Points, in no order, along strands that fork and pass close to each other.
(in the rows, 128 means zero)
Points whose rows are less than 166 apart are linked; no others are. Some points are linked to none.
Q844: [129 115 134 166 104 126 166 122 152 145 119 116 114 125 113 147  98 180
 115 165 129  98 131 183 130 110 149  92 149 172 147  72  93 128  74 122
 121]
Q318: [109  98 101 117 109 118  88 138 158 115 113  97 145 120 127 168 133 164
 105 125 114 173 188 170 125 128 163 116  76  89  62 185 129 139 129 117
 134]
Q778: [167 116 140 145 104 149 133  93 121 124 168 119 166  95 153 133 162 171
 158 116 150 134 188 150  94 100 148 100  84 152 198 166 133 132 134 107
 102]
Q166: [162 145 161 120 126 148  89 105 100 160  71 124  82 149 153 142 138 139
 164 121 140 157 138 168 156 184 120 141 173 117 176 131 122 109 147 155
 145]
Q651: [106 137  56 132 129 119 104 166  74 109 105 117 103 137 115 117 106 104
 136 110 126 157 124 102 128 148 119 118  43  45 100 172 134  72 115 117
 115]
Q475: [128 131 103  86 132  92  88 138 127 130 107 134 122 116 116 135 141 106
 119 162 136 166 185 129 123 133  89  82  55 100 112 125  62  87 105 100
  94]
Q372: [124 113 136 156 131 189  85 126 116  85 138 134 140 116 112  87  86  93
  87 146 103 139  76  85 131 161 114 137 117 140 127  92 128 169  99 154
 143]
Q508: [ 84 147  83 132 144 136 109 120  58  61  94 179 107  55  62 146 119 134
 142  99 113 137 134 119 104 122 105 112 119 105 139 118 160  77 117 104
 114]
Q308: [133 159 116 132 142 123 104 178  98 118  90 197 123 128  94 147 191  84
 153 122 163 142 103 132 101 147  72 128 120  85 121 141 123  97 155 166
 129]
Q743: [ 67 165 141 110 130 118 137 151 100  90 113 133  93 129 101  83 108 114
 158 138 172 161 123 149 136 161  99 159 170  86 166 163 134  73 112 147
 124]
Q73: [105 148 143  91 119 105 116  82 127 158 159  89 121 111 133 109  81 138
 109 142 153 107 112 124 161 142 104  94 201 105 142 124 117  57 106 117
 113]
Q317: [174  92 152 132 126 170 191 155 144 142 105 105  99 131 142 130 139 129
 163 113 175  84  90 137  82 131 127 116 130 159 118  57 114 171 156 151
 137]
Q886: [169 138 118 116 133 125 100 109 119 176 137 115 140 160 173  78  97 133
 151 121 126 141 142 144 156  96 107 143 169 139 132 172 136  79 157 110
 157]
Q438: [ 82 122 117 108 152  96 163 131 119  96 120  70 135 102 136 164  76 132
 154 135 130 162 172  79 155 122 152 119 120 127 139 120 120 161  85 121
 113]
Q389: [145 134 145 136 157 161 176 145 136 112 139 109 149 184 181 162 104 144
 116 131  91 100  86 150 150  81 160 161 171 157 108  69 103 139  87 176
 128]
Q254: [184  72 127 113  82  97  88 133  96 151 142 139 120 157 102 113 145 130
 147 114 139 127 193 186 100 128 147 103  96 127 127 202  99  84 108 154
 136]
Q717: [147 142  98 142 140 120 137 163 170 109 161 124 130  82 128 149 151 139
 145 159  91 111 181  94  84 115 176 138 102 152  99  79 116 168  69 102
 130]
Q425: [ 95 141  88 143 163 153 148 145 104  85 140  56 176  99 163 169 118 121
 103 170 137 129 163  76 116 133 177 142 127 132 102 119  81 173 110 115
 135]
Q660: [164 111 131 104 133 161 118 107 143 131 186 116 162  84 158 129 179 133
 131 162 107 138 165  47  98 131 159 125  35 143 142 142  93 159 118  63
 106]
Q955: [ 91 168 157 124 145 182 145 131 115 130 117 160 103  90 151 101 129 164
 192 113 122 104 123 131 122 121 136 139 185 153 122 129 162 176 126 197
 153]
Q348: [185 144 136 158 203  95 168 101 169 132 155 155 130 194 175 152 108 158
 107 135  78 101 130 161 130  84 197 140 128 181 112  83 118 133 127  81
 132]
Q336: [ 77 133 102 136 108 192 203 130 118  90 140  96 158  94 131 103 112 119
 143 132 159 151 118 130 102  87 163 138 143 150 125 138 143 222 142 117
 122]
Q5: [143 132  98 127  92 171  94 124  89 131 101  96  96 141 124 134 123 116
 183 100  88  99 121  90 128 154 158 159 137 126 108 132 165 159 138  80
 131]
Q379: [ 92 126 116 113 106 173 149 145  80 112 122 133 164 109 125 121 116 105
  82 181 160 136 106  79 179 163  85 102 101  98 171 167 134 139 118 153
  75]
Q386: [136 107 112 124 150 203 127  90 103 109 128  94 148 148 201  88  73 119
 144 120 105 170  86 103 130  93 134 126 149 132  97  93 118 167 119 120
 149]
Q113: [140  98 133 172 102 125 146 146 160 125 119 167 160 122 124 133 128 167
 116 147 150 111 175 172 106 107 149  84  97 199 123 119  75 127 125 112
 102]
Q121: [110 168 119 175 136  93 128 171 175 100 148 161 133 120 113 154 120 117
  93 148 143 159 132 100 151 100 126 133  97  91 149 119 161 114 159 122
  80]
Q360: [147 105 141 120 122  99  95  96 145 104 145 143 140 188 150 106 111 112
 103  86 102 127 123 136 171 130  81 149 110 127 114  72  91 110 143  94
 159]
Q136: [ 76 163  83 158  96 142 141 142 154  91 123 153 171 131  92 104  78  90
  90 113 151 122  78 150 187 121 120 132 132 114 147  98 121 137 113 143
 107]
Q652: [169 116 109 125 106 168 120 133 102 180  85 113  89 118 169 131 149 146
 157 139  93 111 134  90 145 141 152 162 149 136  98 124 143  94 152 116
 115]
Q983: [119 144 103 192  88 170  84 175 108 136  89 166 142 112 109 116 136 144
 177 126 140 122 132 148 102 148 121 112  85 115 102 108 126 115 116 133
 151]
Q941: [162  73  95 117 135 147 137 149 132 190 141  94 151 120 118  71  73 101
 130 129 144 126 130  97 151 124 116 126 133 127 117 183 138  81 162 126
 149]
Q169: [125 145 128 132 165  94 149 155 166 139 164 152 148 136 170 132 148 134
 116 133 121 135 179 156 171  71 122 153 100 124 141 145 157 147 146 123
 101]
Q126: [ 89 135 115 127 112  79 124 174 128 175  96 160  99 144  73 120 184 114
 151  83 103 131 125 200  98 146 131 134 112 118 117 131 186 118 109 137
 141]
Q444: [157 165 177  95 204  61 134 134 174 169 115 133 109 201 156 103 123 106
  85 132 120 120  74 157 150  90 139 136 163 115 127  74  92  93 141 140
 169]
Q800: [112 150 144 108 112 118 103 121 145  83 150 187 129  83 105 161 125 165
 123 110 103 120 174 127 127 130 103  51  81 124 117 108 145 177 129 104
  89]
Q396: [130 149 140 120 164 122 131  58 160 157 187 139 178 124 152 178 158 190
 136 170 128 139 147 112 122 112 171 138 173 184 182 148 132 134 127  66
 118]
Q590: [ 86  99  96 173 100 176 167 130 106 147 128  77 125 149 127 110 119 137
 128 154 150 155 146 145 107 146 123 128 152 120  90 206 129 146 126 159
 142]
Q529: [113 147 118 132 111 152  72 134 117  84  97 135 111  66  88  98  75  94
 123 140 130 129  90  57  83 148 126  75  84 115 131  85 123 148 106 164
 143]
Q539: [116 125 154 148 124 104  77 105 161 151 182 121  84 164 165 105 127 168
 115 149  95 171 153 136 146 129 131 117 110  97  89 145 162 124 128  87
 112]
Q676: [166 118  80 169 111 140 102 105  90 121  79 150 154  87  93 127 171 140
 116 134 140 118 177 103 132 161  83 110  70 154 155 114  80 121 149  96
  95]
Q181: [144 123 164 137  94 121 146 107 152 121 154 193 127  99 152 144 129 183
 149 118 122  98 191 143 120 108 135  74  85 164 154 109 129 138 132 110
  91]
Q895: [179 136 142 119 120  96 121 109 132 169 144 139 110 123 106 135 187 136
 131  80  54  58 125 166 134 141 117 120 155 145 179 143 171 126 131 154
 159]
Q37: [179 105 122  95  79 106 104 109 112 161 124 130 127 141 115 143 204 139
 125 148  91  97 199 169 116 146 116 134 128 167 125 179  93  82  94 121
 129]
Q208: [152 147 134 169 139 142 157  86 178 120 168 165 140 109 128 158 128 118
 114 137 143 112 121 155 128 121  83 112 146 135 132  70 102 148 172 154
 132]
Q268: [132 115 115 124 173 133 140 136 140 133 153 143 154 164 179 127  65 135
  99 156  92 106  93 124 194  81 151 130 127 113 109  82 118 120  79 149
 113]
Q320: [151  99 101 157  89 145 159 116 124  98 163 116 164 100 140 148 183 114
  66 181 181 122 155 105  73 137 132 104 164 167 123 138  99 187 120  95
 154]
Q484: [ 96 133 143 135 179 144 181 127 156 125 162 163 139 118 146 182 120 140
 121 147 134 118 143 107 155 149 105 136 117 126 126  64  95 146 134 145
 115]
Q885: [123 159 160 130 182  83 147 139 192 123 109 148 105 130 136  90 133 125
 113 163 142 153  83 182 135 114 115 156 204 122 141 103 117  91 121 136
 141]
Q74: [144 123 138 108 128  68 112 133 157 123 133 175 141 105  95 121 118 127
 119 142 108 114 156 155 132 160 116 143  91 105  98 105  52  57 121 100
 115]
Q612: [160 126 118 146 112 146 143  92 133  94 140 143 137 137 104 158 161 114
 120  81 157  69 113  63  82 149 111 124 129 190 118  75 127 167 167 138
 162]
Q782: [137  99 142 146  87 118 128 135 100 132  89 161  99 124  64 173 138  95
 100 133 157 105 103 118 108 176  92  98 115 157 145 120 139 133 133 171
 105]
Q55: [102 156 106 175 115 135 107 109 132  86 117 128 179 108 146 159 112 107
  73 153 146 101 126  94 176 155 110 105 101 143 148 132 103 179 182  66
 115]
Q727: [135 150 124  92 131  93 112  71 134 180 145 106 143 125 134  78 118 168
 139  98 115  88 132 128 168  89 121  95 186 142 180 165 142  89 132 131
 132]
Q487: [ 77 157 129 193  98 151  97 170 145 146 100 147 119 140  84  80 128  86
 155 112 151 134  88 162 112 125 130 149 106 109  98  82 151 116 142 153
 115]
Q142: [162  77  93 116 150 170 186 118 135 128 153 112 192 137 160 119 119 139
 111 156 140  95 120 128 130  84 153 144 171 164 130 126 104 160 118  80
 126]
Q936: [183 129 127 119 124 127 159 139  90 190 118  74  91 120 106 175 175 106
 132  74 102 114 104 172 149 133 129 156 162 153 184 143 164 150 154 161
 143]
Q579: [149 139 151 127 139 168 123  78  69 137 131 117 143 123 189 112  90 130
 163 108 146 124 115 102 163 145 107 168 189 150 141 183 143 106 164  99
 141]
Q682: [ 84 170 159 137 109 140  97 118  96  94 110 145 131 133 158 183 149 138
 154 102 121 148 138  95 160 122  90 121  97  84 124 112 179  93 141 149
 113]
Q334: [161 134 142 107 143 141 101 126  91 125 139 206 108 127 120 133 132 150
 168 136 119 124 175  91 108 163 101 138 129 114 114 182 124  57 124 148
 159]
Q915: [112  85 104 137 106 142 156 151 143 137 132  77 135 123 121 117  76 118
 100 121 130 122  99 122 127 105 144  70  77 136  98  98 131 173 121 147
 121]
Q467: [134 109 119 144  98 174 130  86  71 154 156 100 154 144 158 134 166 142
 165  93 188 112 171 101 121 129 112  92 113 143 159 173 119 124 142  89
 135]
Q979: [129 102 142 133 101 180 149 127  56 100  88 144  86 113  66 133 138 119
 170 133 127 121 106 140  94 164 121 135 146 158 150 143 132 123 109 161
 117]
Q244: [ 99 153 122 127 142 131 111 146 187 111  95 221 119 131  67 106 140 101
 116 118 162 143  94 102 132 109 116 142 118 151  81  66 111 183 155 135
 124]
Q636: [140 141 107 134 120  88  84 137 173  99 113 161 138 121  45 132 119 101
 136  67 133 114 133 122 112  98 131 131  93 147 109  54  90 146 140 118
 116]
Q859: [ 90 151 116 162 131  97 121 181 183 168 107 201 133 133  90 150 164 115
 152 103 129 103  80 174 107 134 107 149  88 101 110  79 144 107 123 119
 114]
Q755: [119 111 173 145 120 115  87 125 152 149 158 146  75 151 139 112  99  94
 128 141 143 164 116  83 114 152 127  95 119 110  89 141 142 125 153  99
 115]
Q793: [155 101 142 108 150 146 117 128 135 127 132 123 106 142 157 167 108 114
  77 167  84 159  99 148 120 119 150 153 174 131 123 126 190 152 120 132
 144]
Q388: [166 111 155 106 209  54 138 172 140 178 136  80 141 156 155 116 103  94
 107 125  82  93  95 188 151  84 157 163 155 126 132 102  85 112 102 139
 147]
Q896: [124 127 148  90 174  99 128 118 136 137 123 187 104 139 170 129 136 148
 158 130 112  96 121 104 153 150  79 148 120  96 134 162 141  76 160 159
 143]
Q922: [117  93 100 111 176 102 207 156 157 153 135 108 129 125 142 125 125 136
 129 119  99 126 133 187 153  77 154 153 128 138 152 161 178 175 121 131
 125]
Q928: [104 111 171 137 154  91 143 168 141 121 127 142 131 153 102 151 150  50
 122  97 170 148 110 175 114 138  95 155 139 140 137  80 120 135 134 164
 151]
Q41: [ 93 102 180  98 148 106 149 122 109  93 105 196 144 129 165 129  92 154
 171 107 144 117 124  92 167 125 116 158 160 153 109 144 137 123 163 150
 153]
Q836: [ 89 137 173 115 124 158 156 105  91 136 135 137 164 100 201 133 121 155
 172 101 128 101 120  98 145 123 112 137 196 146 109 156 146 146 146 140
 134]
Q532: [122 127 106 111 115 114 128  73 114 196  99  65 133 106 132 135 143 152
 158 152 135 154 174 120 163 154 143 131 132 156 158 159 119 133 157  60
  97]
Q243: [117 180 128 118 134  96 140 126 197  90 127 206 127 143 131  87 150 158
  82 174 136 144 115 162 174 132 126 177 199  92 168  93 110  76 123 157
 119]
Q883: [126 131 140 142 170  71 130 119 156 117  82 161 109 126 103 112 126 152
 140 135 123  98 155 120 140 143 131 162 124 139 111  50  65  78 106 129
 113]
Q578: [137  84 150 164 130 128 108 141 149 161 104 103  65 150 117 134 106  65
 114 147 150 169  67 103 116 165 115 147 145 126  78 133  87 152 187  89
 120]
Q806: [134 134 116 101 127 124 114 102 122 171  85 107 122 117 153 119 140 167
 122 176 129 166 145 164 187 159 116 141 154 106 193 135 125 107 121 119
  87]
Q460: [137 121 154 147 133 135 163  96 127 144 151 157 106 152 125 116 136 145
 108 115 151 100  97 132 147  89  67  77 146 150 129 109 117 137 149 155
 106]
Q990: [ 86 148 127  95 124 134 163 123  92 140  74 152  91 106  60  81 137 108
 161 133 140 113 109 131 131 161  84 164 168 139 112 161 145 109 135 163
  95]
Q103: [ 81 110 134 102 143 130  95 131 121 118 125 120 132  84 146 158  91 171
 135 142 106 174 161  74 167 150 166 121 134  97 138 148 157 149 118  97
 106]
Q907: [162 125 113 156  95 108  92  91 120 122 123  84 111 122  92 122 153 106
 138  70 116 125 141 113 141 144 124 148 160 163 116 101 144 137 161  74
 144]
Q49: [119 106  96 155  96 134 131 132 125 110 140 117 147 142 116 118 164 119
  91 159 152 142 153 121 136 130 103 129 145 137  99 131 105 126 105 129
 138]
Q341: [ 99 170  61 135  96 127 109 119 117  91 134 131 178 113  91 109 124 102
  85 121 146 107 145 106 162 100  96 100 108 102 123 108 125  91  91 129
 114]
Q766: [143 154 123 139 130  88 123 157 131 176 157 119  83 163 103 140 190 105
 170  97  75 109 156 188 123 155 123 126 136 130 149 200 197 100 118 151
 159]
Q986: [115 122 128  98 139  85 161 119 176 132 121 123  87 149 126  92  68 124
 101 119 108 121  57 117 163  90 144 146 128 112 128  64 131 111 103 153
  88]
Q281: [141  77  93 130 105 182 141 107 106 158 162  79 128 150 141 141  83 143
  99 113 100 127 105 102 163  95 146 101 107  97 119 155 163 188 138 126
 132]
Q751: [135 162 136 106  96 143  55 123  92  72 112 123 122  75 109 147  92 114
 125 114 150 142 139  68 105 172 111  63 139 128 131 140 106 141 130 117
 158]
Q35: [131 145  65 131 148 114 151 189 127  76 132  92 169  92 154 160 142 121
 145 114 115 122 150  46  83 107 174 133  67 109 106 117 121 172 108 111
 141]
Q393: [138 117 101 116 121  82 140 111 143 184 110  73 121 117 114 176 154 148
 143 137 132 145 176  92 121 130 134 130  95 135 136 222 142  83 147 102
  78]
Q550: [152  76 106 106 149  58 120 127 149 134 122 120 111 162  91 116 136 125
  87 121 111 144 162 177 150 135 153 145  80 142 145 126 137 108  93 123
 133]
Q109: [103 151 139 127 130 101  97 192 126 133  40 177 122 129  83 160 178 103
 163  71 155 137  91 134  93 156 114 132  87  73 114  67 113  77 113 148
 114]
Q787: [141 135 108 126 138 132 108 118  79  77  83 137 133 116  89 124 150 109
 132 142 155 188 170 108 114 160  71  92  62 122 125 168  77 115 147  79
 122]
Q967: [147 166 151 109 152  81 105 166 162  77 124 188 114 101  63 151 121  86
 140 108 162 170 117 135  99 161  88 135 144  76 136 125 131  87 176 131
 146]
Q269: [133  72 106  73 112 116 109 123 132 133 149 132 111 181 108  93 110  96
  66  97 104 124 144 152 184 114 126 129  90 117 102 108 112 141 133  78
 129]
Q482: [ 72 135 123 142 105 179 182 106  89 111 127  52 150 135 143  91 112 118
 158 154 139 149 124 144 114 126 125 169 139 134  88 128 119 180 120 160
 116]
Q861: [112 119 167 128 162 148 154 120 136  93 152 149 158 171  83 135  94 125
 131 118 120  86  88 167 123 101 169 155 162 154 139  63 125 133  90 188
 168]
Q456: [138  83 124 136 102 174 111  83 112 175 180  94 124 158 168 131 101 164
 148  90 141 144 144  82 135 130 142  88  84 120 136 172 157 177 149  64
 109]
Q3: [163  53 127 154  92 129 133 179 118 158 128 106 154 128 144 127 119 100
 145  98 151 114 106 155  87 122 149 111  80 133 113  89 105 178 150 143
 154]
Q903: [ 87 196 150 131 102  79  83 139 123 111 119 131  93 137 113  95 110 126
 144 117 170 145 144 158 104 157 101  97 180 105 128 151 130  56  73 148
 158]
Q469: [162 108 129 128 110 109 104 139 150 149 126 138  59 151  81 132 131 110
  96 127 130 120  90 163 126 124  97  93 143 160 132 115 155 130 145 155
  90]
Q462: [137 131 131 137 174  86 186 101 169 154 142  63 103 172 149 131 111 156
 113 140  73 117 123 128 102  82 200 145 175 154 110 120 144 132 107  73
 146]
Q24: [137 133 124 127 102 101 115 118 169 187 145  98 126 116 116  98 156 135
 105 127  87 127 168 252 124 113 138 118 114 112 146 181 131 131 129 106
 147]
Q975: [102 108 141 164 119 130 103 159 114  70  82 205 145 129  92 124 135  85
 134 122 137 104  69  85 108 128 140 132 108 159  86 105 129 191 150 149
 128]
Q655: [146 119 106 116 133  79 173 155 152 164 117  88  82 103 124 161 182 160
 144 162 103 123 166 103  88 129 147 130 132 138 121 164 151 109  98 140
 106]
Q938: [ 92 108 139  94  85 120 104 127 142 135 168 154 123 136 118  97  73 110
  98 137 173 120 104 165 149 156 118 110 157  93 144 136  95  62 117  84
 112]
Q797: [143 120 130 111 117 181 171 113  92 141  81  86 143 157 203  75  93 151
 161 133 117 130  96 133 110  89 195 174 152 144 116 110 148 149  93 117
 154]
Q558: [101 128  86 151 155 171 203 145 131 106 150  72 198 135 139 108 132 117
 132 136 161 123 126  71 126 107 152 120  76 146 169 147 147 196 125 154
 124]
Q812: [150 147  94 125 126 173 105 106 123 132 187 136 140  78 137 116 150 151
 146 131 108 100 167  46 114 150 139 105 104 121 128 149 163 154 106  74
 126]
Q799: [127 105 143 140 140 156 155  89 135  86 145 168 132 154  90 116 129 124
 142  93 127  80 112  85  72 134 130 161 147 164  97  53 118 154 100 170
 189]
Q542: [140  87 115 144 133 134 119 150 167 153 168  98 161 116 163  98  59 143
  86 165 144 180 140 132 145 117 161 117 123 106 129 154 127  98 127 129
 141]
Q657: [106 156 133 150 138 107 109  86 204 145 182 169 139 131 164  98 127 136
 102 155  83 132 138 163 116 106 127 130 145 141  91 147 130 113  98  80
 120]
Q577: [181 115 169 106 169  60 116  84 173 147  99 125 107 172 166 104 116 142
 118 126 103 121 123 122 142 136 122 163 140 146 105  88  78  86 137 120
 141]
Q202: [ 90 142 186 126 115 172 126 159 104 121 107 135  90 101 137 106 130 120
 203 149 148 128  98 118  89 134 144 138 165 138  58 132 140 160 158 180
 113]
Q338: [144  94 103  79 122 150 158 141 126 200 139  92  68 106  99 137 135 135
 170 146 100  95 160 113 102 124 124 126 159 117 125 191 148 130  95 159
 131]
Q728: [125 133 158 139 153 135 163 169 124 124  81 102 110 107 115 138 140  48
 128 152 153 146  91  90  97 162 115 136 120 156  94 146 121 179 192 129
  92]
Q839: [125  97 169 133 126 150 155 158 120 138  92  95 121 106 144 128 151 118
 185 136 178 130  98 143  43 136 158 152 165 176  81 118  84 144 130 161
 112]
Q204: [111 147 127 117 121 110  92 110  94  67 133 178 165 116 127 189 128 127
  76 131 104 116 164 102 114 124  95  65  58 138 112 170  98 157 117  96
 113]
Q233: [ 80 111 142 182 135 136 141 149 133 105 124 161 150 142  99 163 116  87
 121 115 117 115  75 122 132 152 131 183 108 147 100 110 143 154 172  95
 138]
Q105: [163 117 131 184  83 123 123 105 120 116 110 139 106 135 124 162 145 123
 152  80 150 111 115 122  98 173 127 128 119 169 154  98 134 154 210  96
 141]
Q273: [158 143 119 114 133 143  79 128 119 151 147 119 102  98 109 163 140  92
 102 152 119 157 139  96 151 146  69 118 113  90 169 131 152 118 130 141
 110]
Q58: [161  93 115  84  76 109  90 121 124 116 124 101 145 117 113 139 142 131
  97 114 127 201 201 175 121 112 180 130  73  98 145 195 106 103 141 148
 137]
Q246: [122 137 110 112  99 108  95 169 147 126 147 166  87 158  89 101 116  76
 108 127 162 151 121 148 144 167 130 129 135  43 147 168  96  69 152  77
 115]
Q215: [111 159 111 157 126 116 128  58 168 126 187 138 177 105 111 121 144 163
 109 160 139 135 172 158 146 104 116 150 175 163 147 137 147 107 125  89
 104]
Q264: [143 120 173 130 137 146 168  69  80 129  98  91 123 195 175 104 135 124
 129 135 123 164  66 130 143  90 120 165 161 157 102 128 158 100 159 176
 113]
Q897: [164 117 146 119 142 118 120  81 156 124 188 125 185 135 145 173 145 157
 101 171 129 153 166  83 124 111 141 115 110 154 143 119  85 142 110 105
 116]
Q589: [128 146 105 163 130 154 160 114 170 117 160  55 101 113 140 130 135 145
 127 151 100 112 124  89  82 110 184 149 162 148 118  81 148 151  74  96
 136]
Q468: [122 143 160 131 125 165 120 121 119 114 155 146 150  81 137 167 106 138
  90 166 138 115  95  69 121 110 108  66 148 141 159 133 155 166 134 177
 137]
Q403: [110 116 135 106 110 134 116 116 110 168 153 149 162 163 169 160 108 182
  70 159 113 114 101 126 192  96 144 116 144 102 108 144 159 117 100 139
  87]
Q256: [ 85 125 178 148 135 121 180 160 133 116 105 111 160  85 109 157 119  96
 135 162 160  91  95  80  46 144 137 144 137 176  79 112  86 172 151 144
  95]
Q762: [150 122  94 177 107 150  98 165 100  89  99 187 185 102 131 103 124 143
 128 117 129 114 159 105 114 140 124 112  63 120 148 109  81 115 172 127
 140]
Q214: [143 173 135 127 182 127 186 128 178 150 111  97 113 147 134  92 107 133
 127 169  91 148  94 179 103  82 142 132 196 156  92 114 126 134  89 114
 150]
Q189: [137 122 120 118 130 193 176 140  91 142 131 122 124 110 162 125 169 132
 150 183 129  93 113  72  96 150 125 170 128 131  89 125 140 140 115 138
 113]
Q858: [120 119 153 126 106 144 164 103  85 116 131  82 144 149 113  94 142  91
 138 117 148 135  91 173 129 105 101 178 176 176 121 140 162 136 142 181
 128]
Q95: [106 147 109 122 117 159  55 140  59  75 117 153 145  71 101 143  80 149
 139 111 133 131 163 130 119 148  99  87 109  87 140 164 126  92 103 111
 150]
Q79: [187 126 155  92 140 196 167  90  73 148 109  61 112 160 189 108 120 140
 191  89 137 108  76 147  97 116 144 139 165 140 144 119 144 146 138 101
 158]
Q23: [145 157 143 119 115  63  90 134 145 155 158  99  99 122 138 129 153 100
 168  92  76 165 194 201  88 121 138  93 118 125 164 194 161 107 134 121
 136]
Q301: [106  99 119 140 108 130 112 143 175 117 149 102 159 124 124 136 102 176
  68 178 160 183 170 124 143 140 163 111  61  58 115 149  99 142 113 118
 123]
Q694: [160 150 174 105 155 115 129 109  75 159  98  81  72 149 145 140 129 104
 175 101 107 145 117 156 149 160 142 126 177 137 188 172 167 157 139 148
 170]
Q330: [ 86 143  98 142 123 106 136 172 167  60 149 136 156 147 111 118 105 100
  69 157 157 152  99 145 160 117 132 156 115  52 158  75 106 110 117 125
 109]
Q158: [ 94 151 170 104  93 161  90 117 124 128 159 165 159 140 180 150 143 169
 115 110 136 134 108 154 171 114  95  95 133  85 140 135 159 103 114 165
 116]
Q581: [179 130 168  95 166 134 128 103  75 164 122  65 124 162 168 131 167 153
 101 129  71 172 109 182 150 108 140 116 177 117 189 161 160 148 108 124
 165]
Q398: [137 146 142  77 126 101 110 107 147 113 125 133 116 115 130 150 153 143
 142  62 102  85 143 164 143 113 132 138 158 142 161  94 164 164 154 171
 187]
Q575: [129 131 171 129 162 154 183  98 107 132 119 131 148 179 161 132 107 109
  94 117 126 144  61 105 164  80  82 135 131 150 109 105 138 158 171 140
 115]
Q560: [120 134  93 118 130 160  69 169 106 107 105 108  78 129  94 150 121 156
 112 143 125 194 125 143 126 152 132  91  57   8 142 196 140  89 128 131
 103]
Q161: [120 126 135 112 185  70 157 173 156 163 116  89 134 125 136  94  98 137
 104 119  96 113  86 203 183  69 187 144 118 115 176 126 136 135 134 134
 145]
Q570: [ 92 140 112 147 114 136 105 108  89  66 110 128 179 100 112 176 157 139
  90 136 109  98 141  48 127 157 139 107  97 165 137 154 126 172 124  61
  98]
Q687: [140 100 130  78 142 102 110  94  96 175 113 122 120 142 162 157 176 147
  96 147  68 138 132 164 148 145 149 143 187 118 129 165 172 147  98 117
 160]
Q523: [125 132  60 106  81 130 116 163 115 118 156 130 113 162  94  61 124  91
  95 102 148 156 133 108 149 133 116 115  77  31 128 175 148  88 145 109
  98]
Q284: [111 121 121 132 114 131 146 173 133 135  84 135 114 122 135 103 136 177
 140 142 128  67 137 165  90 112 150 124 169 162 119  91 115 127  58 171
 145]
Q831: [140 128 151 104 129  92 108 132 178 129 110 146 121 107  91 161 142 133
 142  61 116  98 132 113 114 121 137 160 107 139 156  32 110 160 154 161
 177]
Q298: [148 171 141  79 148  72  95 145 151  99 146 165 104 119 109  99 143 104
 134  85 138 170 140 151 128 126  93 153 133  85 178 140 130  69 156 179
 180]
Q678: [126 133 130 148  90 137  58 147  87 117 125 136 110 109 115 130  93 151
 145 136 157 125 163 117 117 172 120 117 156  95 104 187 136  52  96 149
 140]
Q225: [109 131 140 171 144  73 134 166 158 144 124 108 152 124 146 112 141 124
 175  90 142 111 136 158  84 127 149 147 147 149 110 140 158  96 144 164
 173]
Q82: [ 63 142 104 124 120 149 125 137 149 118 147  82 163 133 127 120 131 129
  64 178 182 196 130  98 170 157 123 100  75  58 149 175 104 141 103 148
  82]
Q794: [153 195 127  95 133  80  62 137 120 104 155 166  55 149  85  87 119  88
 189  71 132 122 122 154 132 153 105 149 139  90 168 174 133  74 125 122
 147]
Q128: [169 107 134 100 122 192 179 126  87 141 117 105 112 147 192 128 167 148
 182  84 131  65  71 135 109 121 148 145 136 161  92  73 123 136 141 161
 157]
Q669: [ 84 133 135 168 166 175 208 133 120 103 149 126 123 126 172 153 161 163
 145 157 126  99 141  78 129 125 128 155 110 155 119  94 136 141  84 159
 118]

Follow the links from the first point to the second, and from the first to the third. Name the last point that the two ways share.
Q523, Q728, Q82 => Q886
Q575, Q113, Q215 => Q839
Q301, Q990, Q570 => Q836
Q652, Q214, Q360 => Q444
Q298, Q425, Q636 => Q859
Q797, Q523, Q121 => Q836
Q728, Q844, Q979 => Q839
Q121, Q338, Q35 => Q444
Q612, Q755, Q589 => Q460

A fork is a point with three links. Follow the links from the first point to the second and name the forks in between, in order.
Q694, Q264 => Q895 > Q766 > Q859 > Q577 > Q444 > Q49 > Q482
Q41, Q74 => Q678 > Q460 > Q482 > Q49 > Q444 > Q577
Q208, Q727 => Q460 > Q678 > Q836 > Q886
Q778, Q523 => Q317 > Q839 > Q836 > Q886
Q560, Q743 => Q886 > Q836 > Q678
Q204, Q79 => Q181 > Q317
Q886, Q403 => Q836 > Q678 > Q460 > Q268

A fork is a point with three links, a tip a point with one. Leave the first point through the second and follow the links. Name the first fork or tip that comes.
Q189, Q652 => Q268
Q444, Q388 => Q49
Q812, Q660 => Q839
Q728, Q578 => Q812
Q799, Q612 => Q460
